Each scene shows the same named points in several views. A view is turned or mirrored, shifted and resized as a whole, has a little noise and may leave points out.
(in the rows, 100 means zero)

Scene 1
View 1
k454: 107; 105; 73; 74; 92; 85; 110; 85; 124; 109; 100; 121; 93; 89; 114; 100; 96; 88; 144; 88; 120; 143; 120; 74; 139; 112
k399: 84; 117; 85; 78; 84; 96; 103; 111; 118; 94; 74; 89; 96; 99; 82; 96; 94; 94; 109; 89; 91; 110; 94; 97; 106; 111
k156: 152; 104; 77; 103; 105; 107; 96; 98; 101; 106; 95; 145; 87; 93; 95; 102; 118; 94; 109; 110; 154; 112; 91; 85; 124; 104
k145: 107; 114; 73; 87; 97; 86; 106; 103; 112; 106; 84; 104; 87; 87; 109; 105; 104; 98; 123; 92; 126; 121; 94; 89; 110; 105
k475: 137; 115; 74; 102; 95; 95; 93; 99; 103; 103; 98; 138; 90; 103; 108; 96; 101; 86; 108; 98; 114; 93; 104; 95; 129; 116
k216: 134; 112; 83; 101; 95; 110; 91; 106; 103; 97; 87; 130; 91; 102; 84; 97; 109; 92; 94; 104; 122; 91; 90; 95; 116; 109
k86: 135; 111; 87; 98; 92; 114; 89; 102; 110; 91; 94; 137; 88; 113; 82; 95; 100; 83; 96; 104; 110; 85; 104; 96; 128; 116
k926: 140; 112; 91; 104; 113; 138; 94; 117; 125; 71; 95; 101; 56; 108; 88; 115; 98; 87; 87; 123; 160; 82; 85; 96; 87; 104
k951: 121; 104; 93; 85; 95; 128; 96; 102; 123; 85; 90; 122; 88; 106; 66; 97; 100; 86; 101; 108; 125; 106; 102; 86; 118; 111
k740: 78; 117; 74; 67; 90; 85; 112; 93; 141; 98; 99; 86; 79; 96; 127; 104; 76; 83; 147; 83; 102; 133; 126; 81; 123; 117
k316: 89; 126; 77; 88; 93; 91; 103; 117; 116; 94; 80; 75; 78; 99; 109; 105; 88; 93; 108; 90; 103; 95; 90; 105; 93; 110
k586: 85; 121; 79; 82; 80; 89; 100; 111; 109; 98; 74; 90; 98; 100; 91; 94; 92; 95; 107; 85; 80; 101; 93; 101; 108; 114
k476: 119; 107; 77; 83; 77; 88; 95; 88; 101; 115; 88; 155; 123; 102; 81; 79; 105; 87; 119; 85; 80; 118; 113; 87; 156; 121
k558: 105; 118; 80; 86; 105; 104; 108; 109; 131; 86; 92; 79; 62; 95; 117; 115; 89; 89; 116; 102; 141; 109; 97; 93; 92; 105
k19: 131; 102; 92; 85; 108; 133; 100; 100; 137; 77; 103; 116; 65; 103; 87; 110; 97; 84; 113; 115; 155; 117; 109; 79; 111; 107
k745: 126; 114; 75; 93; 77; 87; 90; 91; 98; 111; 93; 156; 114; 107; 93; 81; 101; 82; 112; 87; 77; 97; 115; 93; 154; 125
k363: 120; 122; 78; 104; 86; 93; 88; 111; 93; 102; 79; 124; 101; 110; 90; 90; 102; 92; 90; 95; 87; 76; 89; 107; 120; 117
k685: 82; 117; 61; 67; 88; 58; 115; 89; 119; 121; 90; 97; 95; 79; 137; 100; 92; 95; 157; 74; 105; 153; 116; 80; 129; 110
k600: 94; 119; 82; 88; 102; 101; 107; 122; 116; 92; 72; 69; 74; 89; 95; 111; 101; 103; 103; 100; 132; 107; 75; 102; 79; 99
View 2
k476: 94; 117; 102; 76; 111; 130; 133; 106; 113; 110; 63; 87; 111; 117; 97; 72; 117; 83; 103; 130; 86; 57; 96; 118; 76; 136
k316: 79; 82; 103; 93; 112; 66; 71; 94; 99; 70; 86; 90; 128; 102; 67; 77; 85; 87; 76; 80; 95; 94; 115; 125; 125; 119
k685: 120; 121; 129; 68; 119; 106; 114; 114; 113; 63; 50; 90; 110; 75; 51; 59; 78; 94; 103; 50; 89; 66; 99; 110; 86; 100
k86: 78; 92; 93; 92; 104; 107; 103; 83; 107; 120; 98; 104; 121; 135; 100; 87; 115; 83; 95; 129; 111; 99; 111; 121; 104; 118
k740: 113; 106; 119; 72; 106; 79; 98; 121; 110; 78; 69; 114; 132; 84; 54; 72; 88; 99; 97; 66; 85; 78; 97; 90; 98; 91
k475: 91; 95; 96; 85; 110; 119; 111; 81; 105; 103; 96; 91; 112; 136; 88; 78; 105; 77; 103; 108; 109; 100; 109; 122; 97; 110
k586: 77; 91; 101; 88; 113; 75; 85; 105; 104; 78; 71; 85; 129; 97; 76; 74; 95; 87; 77; 101; 83; 72; 108; 127; 114; 138
k951: 77; 105; 111; 95; 102; 93; 92; 86; 114; 125; 88; 127; 117; 111; 98; 93; 112; 96; 87; 124; 120; 95; 115; 119; 112; 114
k216: 74; 95; 98; 95; 109; 106; 99; 75; 108; 111; 95; 100; 111; 131; 98; 84; 106; 83; 91; 117; 120; 99; 119; 134; 110; 121
k363: 66; 77; 79; 94; 110; 97; 92; 82; 97; 92; 97; 73; 126; 136; 95; 79; 109; 74; 85; 126; 91; 92; 111; 136; 111; 145
k926: 67; 84; 106; 106; 100; 81; 66; 60; 104; 119; 118; 132; 119; 128; 92; 99; 100; 91; 84; 100; 149; 136; 132; 129; 138; 91
k156: 85; 112; 117; 94; 108; 131; 108; 59; 116; 122; 97; 113; 91; 131; 96; 87; 101; 84; 104; 101; 151; 113; 127; 136; 105; 96
k600: 68; 92; 118; 103; 115; 63; 60; 78; 104; 79; 83; 103; 117; 92; 73; 83; 79; 94; 70; 76; 123; 99; 129; 141; 137; 119
k19: 89; 107; 120; 93; 99; 92; 88; 80; 116; 128; 96; 147; 116; 107; 86; 96; 104; 101; 95; 99; 141; 116; 121; 108; 118; 82
k399: 85; 99; 109; 88; 111; 77; 87; 105; 106; 85; 68; 96; 127; 90; 76; 77; 96; 92; 81; 99; 87; 73; 107; 123; 111; 130
k745: 94; 103; 89; 78; 109; 131; 132; 102; 108; 105; 79; 80; 120; 131; 96; 73; 119; 77; 105; 128; 79; 68; 95; 115; 78; 133
k558: 88; 91; 117; 93; 109; 72; 72; 86; 105; 82; 92; 118; 121; 99; 65; 83; 85; 95; 85; 68; 121; 111; 120; 117; 126; 91
k454: 113; 122; 126; 73; 111; 114; 118; 106; 117; 95; 65; 112; 109; 93; 72; 72; 95; 95; 109; 79; 104; 75; 102; 105; 87; 95
View 3
k145: 90; 90; 94; 105; 100; 110; 107; 110; 95; 111; 109; 98; 107; 96; 86; 102; 113; 85; 81; 100; 89; 129; 96; 93; 109; 103
k475: 78; 108; 97; 100; 112; 106; 96; 106; 107; 110; 98; 105; 110; 88; 97; 107; 114; 82; 100; 87; 98; 115; 93; 92; 89; 83
k399: 107; 81; 103; 102; 99; 103; 103; 95; 94; 114; 120; 94; 104; 96; 76; 98; 115; 76; 94; 97; 101; 110; 95; 93; 113; 102
k216: 86; 109; 105; 105; 114; 117; 96; 110; 104; 118; 97; 106; 105; 96; 85; 105; 116; 92; 104; 98; 96; 110; 96; 87; 87; 81
k454: 80; 87; 91; 106; 99; 77; 109; 111; 109; 98; 109; 99; 107; 97; 94; 90; 122; 68; 81; 83; 87; 136; 98; 95; 110; 105
k86: 84; 108; 109; 101; 113; 106; 92; 105; 112; 118; 100; 105; 106; 93; 87; 105; 119; 87; 111; 87; 99; 103; 98; 90; 87; 76
k740: 96; 76; 93; 95; 79; 74; 109; 105; 107; 110; 125; 96; 106; 89; 92; 102; 114; 70; 78; 81; 97; 126; 100; 101; 126; 114
k476: 84; 91; 101; 108; 129; 87; 95; 88; 107; 89; 101; 96; 110; 96; 83; 80; 127; 57; 108; 81; 101; 114; 88; 88; 89; 85
k363: 96; 100; 104; 98; 119; 123; 93; 87; 93; 113; 104; 99; 108; 86; 83; 107; 112; 83; 107; 94; 110; 99; 88; 88; 90; 81
k316: 108; 86; 98; 95; 88; 118; 104; 99; 87; 125; 121; 97; 105; 88; 82; 117; 104; 90; 87; 99; 102; 111; 96; 95; 117; 104
k745: 80; 97; 102; 101; 128; 91; 92; 87; 108; 94; 100; 97; 112; 85; 91; 93; 121; 59; 109; 76; 107; 109; 86; 90; 87; 80
k19: 83; 111; 106; 105; 85; 94; 104; 140; 125; 131; 105; 113; 98; 107; 90; 110; 120; 106; 94; 96; 77; 124; 113; 95; 100; 91
k685: 87; 73; 79; 103; 94; 81; 115; 100; 93; 92; 118; 93; 110; 89; 93; 92; 114; 59; 65; 86; 91; 144; 91; 98; 125; 122
k600: 110; 90; 100; 104; 88; 131; 109; 113; 87; 132; 117; 99; 100; 101; 74; 113; 107; 105; 84; 117; 90; 118; 102; 91; 114; 106
k951: 96; 102; 113; 106; 102; 99; 98; 117; 115; 123; 106; 103; 100; 108; 78; 98; 123; 94; 109; 97; 89; 108; 106; 89; 92; 84
k586: 109; 81; 103; 99; 100; 111; 102; 87; 88; 114; 120; 93; 106; 91; 73; 101; 111; 77; 96; 98; 106; 105; 91; 92; 111; 101
View 4
k399: 118; 142; 95; 116; 105; 113; 133; 112; 83; 93; 94; 111; 114; 114; 64; 90; 90; 107; 91; 98; 74; 115; 105; 83; 125; 100
k951: 119; 139; 96; 149; 129; 129; 106; 113; 106; 88; 82; 96; 112; 101; 82; 123; 116; 90; 81; 109; 32; 129; 113; 62; 118; 85
k363: 96; 143; 92; 131; 109; 76; 112; 125; 88; 81; 93; 114; 124; 90; 94; 123; 87; 135; 108; 93; 57; 139; 115; 76; 107; 77
k145: 120; 126; 75; 133; 91; 108; 141; 95; 93; 84; 82; 102; 113; 111; 70; 112; 112; 100; 86; 117; 82; 105; 124; 82; 115; 90
k156: 112; 121; 69; 169; 96; 110; 119; 97; 119; 77; 73; 94; 119; 90; 86; 161; 126; 100; 77; 126; 52; 119; 137; 59; 100; 63
k685: 103; 140; 81; 114; 53; 114; 166; 73; 87; 106; 82; 97; 98; 116; 36; 100; 106; 90; 72; 112; 131; 99; 113; 86; 152; 98
k926: 142; 111; 84; 155; 152; 107; 115; 101; 104; 66; 75; 82; 118; 109; 119; 135; 150; 83; 112; 128; 13; 116; 128; 76; 89; 94
k586: 113; 141; 96; 110; 108; 100; 129; 117; 77; 90; 96; 114; 115; 112; 73; 86; 85; 120; 98; 96; 75; 118; 104; 87; 121; 99
k745: 69; 161; 100; 136; 79; 92; 108; 116; 105; 101; 89; 108; 112; 80; 67; 139; 87; 124; 81; 85; 78; 155; 107; 58; 136; 68
k558: 138; 117; 83; 130; 118; 108; 146; 84; 88; 80; 80; 82; 106; 124; 91; 104; 137; 79; 107; 125; 62; 100; 121; 90; 116; 111
k475: 92; 139; 90; 145; 95; 87; 121; 100; 106; 83; 81; 93; 113; 89; 90; 145; 117; 109; 96; 104; 65; 137; 122; 67; 119; 76
k740: 108; 148; 101; 112; 86; 117; 154; 75; 85; 105; 83; 83; 91; 125; 56; 91; 120; 73; 87; 108; 99; 112; 98; 85; 155; 115
k316: 127; 127; 91; 112; 115; 92; 142; 105; 72; 80; 91; 104; 115; 120; 88; 87; 106; 106; 115; 109; 73; 107; 112; 97; 114; 109
k600: 153; 111; 74; 124; 126; 109; 140; 104; 78; 73; 88; 106; 119; 125; 89; 86; 114; 101; 105; 124; 57; 90; 124; 97; 95; 104
k19: 131; 127; 89; 158; 129; 135; 120; 90; 112; 86; 69; 78; 105; 110; 89; 132; 146; 63; 81; 126; 32; 116; 119; 63; 118; 93

In a view up to two points have been moved. Name them for each view, in the order of its rows, or write none.
view 1 -> k399
view 2 -> k363, k156
view 3 -> k19
view 4 -> none

Scene 2
View 1
k629: 70; 107; 125; 111; 101; 90; 90; 117; 83; 124; 86; 92; 93; 105; 100; 108; 101; 107; 89; 103; 79; 125; 106; 121; 128; 110
k572: 81; 102; 132; 118; 87; 121; 81; 127; 73; 117; 92; 111; 110; 88; 113; 87; 90; 93; 89; 90; 90; 122; 106; 111; 137; 135
k596: 91; 119; 130; 123; 109; 86; 74; 103; 91; 122; 90; 104; 91; 110; 70; 114; 118; 89; 107; 119; 87; 139; 107; 107; 134; 118
k263: 98; 115; 126; 125; 77; 120; 87; 116; 78; 125; 108; 125; 114; 84; 86; 96; 104; 67; 105; 86; 102; 132; 109; 98; 115; 130
k469: 82; 109; 120; 117; 101; 96; 95; 106; 89; 109; 101; 98; 103; 98; 71; 123; 128; 75; 112; 97; 99; 134; 116; 88; 128; 116
k626: 97; 115; 123; 123; 87; 107; 93; 110; 77; 118; 106; 114; 110; 86; 77; 104; 110; 66; 115; 88; 107; 132; 109; 99; 113; 123
k195: 81; 116; 115; 116; 96; 82; 103; 102; 89; 123; 103; 98; 96; 102; 71; 125; 124; 81; 109; 97; 90; 131; 115; 99; 108; 100
k481: 108; 120; 122; 126; 79; 115; 96; 112; 72; 124; 112; 121; 116; 75; 73; 97; 104; 55; 120; 80; 113; 134; 107; 101; 100; 127
k562: 110; 135; 125; 125; 69; 101; 88; 112; 70; 159; 108; 128; 101; 92; 85; 88; 83; 77; 103; 91; 90; 130; 102; 136; 73; 111
k528: 90; 117; 124; 120; 97; 90; 88; 107; 84; 123; 97; 103; 98; 100; 76; 111; 112; 83; 107; 104; 92; 133; 108; 109; 116; 115
k506: 82; 116; 107; 115; 83; 88; 119; 106; 82; 126; 114; 100; 107; 89; 73; 121; 118; 69; 113; 78; 99; 127; 116; 98; 88; 97
k290: 80; 113; 130; 117; 114; 82; 77; 107; 91; 117; 83; 93; 88; 112; 82; 115; 116; 102; 99; 120; 83; 134; 107; 113; 142; 117
k530: 93; 115; 132; 119; 114; 91; 75; 115; 76; 115; 72; 93; 92; 100; 93; 93; 92; 102; 104; 115; 94; 129; 94; 135; 139; 128
k34: 69; 95; 118; 110; 104; 100; 103; 117; 79; 97; 93; 85; 108; 91; 92; 115; 115; 86; 105; 87; 101; 125; 112; 95; 138; 119
k843: 87; 101; 123; 115; 105; 107; 95; 124; 64; 98; 80; 88; 111; 80; 102; 89; 90; 85; 109; 88; 114; 121; 96; 121; 136; 133
k719: 80; 110; 139; 128; 72; 129; 73; 111; 102; 131; 120; 139; 110; 103; 86; 115; 130; 73; 89; 99; 77; 140; 128; 65; 131; 129
k286: 94; 125; 125; 120; 104; 77; 81; 105; 83; 135; 87; 100; 85; 109; 78; 107; 102; 97; 103; 115; 83; 133; 102; 131; 113; 110
k696: 109; 129; 119; 124; 89; 92; 95; 105; 75; 132; 104; 112; 103; 89; 67; 103; 103; 68; 121; 95; 104; 134; 103; 119; 94; 113
k884: 59; 100; 108; 101; 106; 77; 119; 115; 77; 108; 86; 70; 97; 96; 97; 118; 107; 103; 100; 87; 93; 118; 109; 117; 118; 98
View 2
k843: 91; 112; 94; 90; 119; 104; 112; 136; 114; 109; 95; 89; 92; 96; 84; 87; 79; 98; 84; 61; 102; 86; 80; 82; 105; 101
k195: 100; 107; 102; 106; 94; 113; 108; 109; 122; 105; 73; 99; 100; 104; 97; 86; 101; 120; 95; 105; 100; 94; 99; 84; 77; 112
k884: 115; 96; 98; 94; 109; 108; 110; 136; 120; 85; 71; 84; 98; 106; 73; 81; 94; 115; 94; 96; 95; 77; 88; 70; 89; 115
k629: 104; 111; 88; 93; 99; 107; 118; 123; 114; 102; 69; 86; 94; 93; 72; 72; 102; 108; 84; 94; 96; 85; 97; 70; 98; 93
k626: 85; 116; 100; 109; 101; 110; 104; 108; 125; 114; 90; 106; 100; 94; 104; 95; 88; 106; 93; 82; 101; 99; 91; 95; 90; 102
k719: 85; 150; 96; 118; 74; 114; 102; 99; 118; 98; 87; 118; 98; 85; 95; 88; 85; 102; 74; 105; 96; 125; 98; 93; 94; 92
k506: 100; 101; 105; 118; 99; 113; 100; 105; 138; 95; 75; 104; 109; 102; 100; 99; 93; 116; 107; 98; 94; 89; 94; 94; 79; 115
k530: 90; 109; 88; 82; 110; 105; 123; 124; 106; 128; 80; 82; 88; 93; 82; 68; 102; 107; 79; 72; 106; 85; 94; 70; 98; 90
k34: 102; 117; 102; 96; 103; 109; 104; 132; 112; 92; 89; 95; 92; 103; 83; 86; 80; 111; 81; 91; 100; 97; 84; 79; 92; 114
k696: 86; 101; 99; 109; 105; 110; 110; 101; 131; 126; 79; 100; 103; 96; 108; 93; 100; 111; 103; 78; 101; 87; 96; 96; 84; 100
k290: 96; 114; 93; 87; 95; 110; 120; 118; 100; 117; 76; 88; 88; 99; 84; 67; 107; 117; 75; 99; 105; 94; 99; 67; 86; 101
k572: 91; 129; 85; 100; 102; 105; 114; 125; 118; 102; 86; 97; 96; 84; 75; 82; 84; 90; 79; 72; 94; 96; 87; 84; 114; 82
k481: 78; 115; 101; 116; 105; 110; 102; 103; 134; 118; 93; 111; 104; 91; 112; 103; 84; 102; 100; 71; 100; 98; 89; 106; 92; 99
k596: 89; 116; 96; 91; 92; 112; 116; 108; 104; 126; 78; 95; 89; 98; 96; 72; 107; 119; 79; 97; 107; 99; 102; 75; 80; 101
k286: 94; 101; 90; 94; 99; 109; 122; 108; 115; 128; 66; 88; 95; 96; 90; 73; 117; 115; 92; 90; 102; 83; 104; 75; 86; 92
View 3
k530: 120; 94; 117; 100; 96; 136; 125; 129; 119; 71; 118; 142; 73; 123; 66; 139; 125; 95; 71; 113; 74; 70; 124; 83; 54; 120
k528: 115; 87; 116; 100; 92; 109; 115; 141; 124; 41; 116; 131; 71; 106; 84; 118; 81; 79; 87; 85; 87; 81; 125; 81; 88; 107
k286: 128; 89; 124; 106; 82; 119; 130; 136; 137; 50; 97; 132; 92; 97; 71; 115; 104; 99; 80; 99; 77; 72; 132; 83; 87; 123
k626: 105; 91; 105; 89; 109; 88; 105; 144; 124; 38; 145; 124; 47; 117; 100; 118; 64; 74; 98; 73; 76; 96; 125; 92; 78; 104
k506: 102; 89; 114; 97; 121; 105; 97; 140; 137; 32; 120; 137; 72; 92; 111; 106; 35; 73; 119; 54; 94; 99; 136; 71; 117; 110
k562: 127; 95; 111; 95; 107; 75; 123; 121; 151; 50; 126; 109; 83; 94; 105; 94; 57; 137; 101; 88; 41; 103; 142; 122; 89; 148
k629: 114; 85; 111; 103; 96; 148; 119; 126; 101; 64; 99; 149; 93; 109; 80; 139; 75; 97; 80; 107; 91; 66; 118; 81; 84; 117
k290: 119; 82; 120; 106; 71; 136; 126; 145; 108; 49; 99; 141; 82; 110; 62; 135; 104; 73; 68; 103; 99; 58; 118; 72; 81; 102
k481: 104; 96; 102; 84; 121; 66; 100; 142; 134; 38; 159; 115; 39; 117; 108; 108; 59; 81; 103; 67; 64; 111; 130; 104; 75; 111
k263: 105; 86; 97; 88; 106; 76; 106; 138; 111; 41; 150; 115; 46; 121; 103; 121; 51; 85; 91; 85; 70; 97; 119; 110; 71; 107
k469: 101; 85; 113; 95; 103; 112; 104; 152; 116; 34; 126; 138; 55; 111; 90; 122; 65; 51; 97; 67; 104; 83; 122; 66; 92; 90
k884: 103; 91; 117; 102; 129; 172; 103; 124; 113; 65; 98; 170; 90; 106; 90; 137; 67; 76; 103; 81; 105; 75; 128; 49; 99; 114
k596: 119; 82; 120; 104; 66; 110; 124; 152; 120; 37; 109; 129; 72; 107; 67; 123; 104; 70; 72; 95; 94; 68; 120; 79; 81; 98
k696: 117; 95; 116; 95; 109; 86; 114; 140; 153; 38; 133; 119; 63; 102; 93; 99; 80; 90; 104; 70; 68; 99; 139; 87; 88; 120
k843: 101; 101; 102; 85; 138; 136; 99; 123; 108; 79; 148; 150; 50; 140; 88; 146; 96; 80; 91; 99; 73; 90; 121; 79; 48; 117
k34: 94; 89; 106; 94; 118; 142; 98; 138; 95; 54; 127; 155; 56; 125; 91; 145; 64; 56; 94; 84; 105; 80; 115; 63; 77; 94
View 4
k629: 110; 106; 114; 88; 93; 82; 115; 67; 88; 117; 85; 107; 110; 111; 106; 99; 112; 91; 113; 106; 87; 116; 82; 114; 84; 119
k506: 88; 78; 117; 101; 97; 86; 124; 65; 102; 94; 85; 116; 82; 100; 130; 112; 93; 95; 108; 84; 95; 83; 100; 126; 96; 85
k263: 103; 81; 104; 97; 84; 90; 106; 76; 119; 96; 108; 125; 111; 95; 110; 110; 83; 108; 90; 91; 75; 101; 109; 121; 108; 105
k562: 97; 83; 111; 112; 80; 116; 109; 92; 109; 88; 103; 131; 119; 93; 118; 95; 108; 108; 96; 123; 101; 76; 106; 103; 97; 95
k696: 87; 80; 114; 101; 90; 108; 121; 75; 114; 107; 106; 122; 94; 96; 125; 103; 95; 104; 103; 100; 84; 85; 114; 106; 93; 101
k596: 103; 82; 114; 86; 91; 94; 114; 58; 105; 139; 103; 99; 102; 106; 118; 108; 108; 83; 108; 101; 71; 105; 103; 105; 92; 126
k481: 92; 78; 107; 99; 88; 100; 114; 76; 124; 92; 110; 131; 98; 93; 120; 109; 77; 114; 92; 87; 77; 91; 118; 117; 105; 97
k530: 102; 108; 113; 84; 92; 99; 117; 71; 102; 129; 102; 112; 110; 108; 102; 92; 107; 106; 111; 111; 70; 125; 97; 96; 76; 135
k843: 98; 116; 110; 84; 97; 87; 120; 75; 108; 102; 97; 129; 98; 106; 99; 95; 83; 125; 108; 90; 67; 132; 100; 113; 81; 120
k528: 102; 86; 112; 89; 92; 90; 115; 63; 105; 123; 99; 108; 102; 104; 116; 108; 102; 91; 105; 98; 77; 104; 100; 113; 94; 118
k290: 106; 93; 117; 83; 94; 87; 116; 57; 96; 139; 95; 98; 103; 110; 112; 103; 113; 83; 114; 104; 74; 115; 92; 106; 84; 131
k469: 99; 80; 113; 87; 97; 79; 119; 54; 107; 121; 95; 104; 88; 104; 119; 116; 91; 88; 107; 79; 72; 105; 102; 122; 98; 110
k719: 123; 64; 99; 91; 80; 67; 95; 61; 115; 109; 105; 105; 120; 98; 109; 125; 85; 80; 82; 83; 71; 102; 101; 137; 127; 109
k286: 98; 91; 118; 93; 90; 104; 118; 70; 97; 129; 97; 106; 105; 106; 117; 96; 119; 90; 113; 115; 86; 97; 98; 97; 82; 121
k195: 96; 79; 117; 94; 97; 85; 123; 57; 99; 117; 88; 104; 86; 104; 126; 112; 103; 83; 112; 90; 87; 91; 99; 120; 92; 103
k572: 114; 107; 103; 88; 86; 80; 103; 78; 105; 99; 98; 123; 124; 103; 92; 99; 90; 113; 95; 100; 72; 125; 90; 120; 97; 120
k34: 101; 100; 112; 82; 101; 70; 121; 58; 101; 111; 88; 111; 89; 108; 110; 108; 86; 101; 111; 78; 71; 123; 92; 127; 90; 113
View 5
k596: 93; 109; 104; 106; 84; 102; 117; 92; 151; 128; 77; 70; 122; 92; 110; 133; 107; 90; 115; 114; 83; 58; 115; 85; 107; 108
k562: 90; 116; 93; 103; 98; 82; 112; 86; 109; 110; 105; 44; 101; 64; 48; 124; 115; 122; 115; 127; 128; 106; 66; 88; 100; 116
k626: 89; 123; 111; 129; 90; 75; 118; 107; 120; 116; 96; 66; 141; 81; 101; 111; 127; 107; 98; 120; 96; 93; 94; 79; 103; 122
k629: 91; 102; 91; 110; 103; 106; 93; 87; 141; 120; 75; 96; 137; 79; 68; 128; 108; 93; 94; 97; 98; 58; 121; 108; 102; 109
k719: 117; 122; 111; 109; 84; 86; 108; 91; 129; 143; 86; 93; 165; 113; 123; 96; 109; 84; 86; 152; 109; 105; 88; 92; 120; 134
k263: 96; 125; 110; 122; 88; 72; 113; 97; 115; 122; 87; 70; 139; 82; 97; 100; 130; 104; 93; 126; 107; 102; 84; 85; 99; 131
k884: 80; 104; 88; 137; 118; 101; 95; 109; 137; 101; 93; 98; 156; 73; 64; 138; 115; 101; 85; 84; 82; 55; 138; 101; 109; 93
k195: 90; 111; 100; 125; 101; 99; 116; 110; 137; 114; 109; 73; 147; 93; 93; 137; 106; 101; 103; 121; 85; 76; 113; 82; 125; 94
k34: 87; 115; 106; 139; 101; 86; 103; 110; 134; 114; 80; 98; 166; 84; 98; 115; 127; 92; 80; 95; 81; 66; 128; 95; 102; 115
k843: 79; 121; 107; 136; 97; 76; 101; 102; 124; 108; 62; 84; 137; 58; 84; 104; 146; 104; 85; 78; 88; 67; 116; 98; 74; 132
k572: 100; 119; 103; 115; 93; 83; 89; 83; 122; 128; 60; 100; 147; 75; 80; 92; 129; 93; 79; 106; 113; 85; 97; 110; 83; 144
k290: 91; 103; 99; 106; 89; 109; 108; 90; 155; 127; 69; 84; 126; 89; 100; 135; 105; 85; 109; 103; 81; 46; 127; 95; 104; 106
k286: 88; 103; 94; 102; 94; 105; 113; 90; 143; 120; 83; 63; 107; 77; 76; 142; 104; 102; 120; 106; 94; 60; 108; 91; 102; 101
k506: 86; 116; 99; 137; 110; 83; 116; 118; 118; 100; 127; 69; 157; 85; 78; 131; 114; 111; 92; 123; 94; 94; 103; 78; 127; 95
k528: 91; 113; 103; 116; 93; 93; 115; 99; 135; 118; 91; 69; 131; 85; 93; 129; 113; 99; 105; 113; 90; 72; 107; 87; 106; 108
k469: 91; 116; 109; 128; 94; 89; 116; 111; 139; 121; 94; 82; 156; 97; 115; 123; 115; 93; 97; 117; 79; 73; 117; 81; 117; 108

In a view up to two points have been moved. Name them for each view, in the order of its rows, or write none.
view 1 -> k719
view 2 -> none
view 3 -> k469
view 4 -> k528
view 5 -> k572
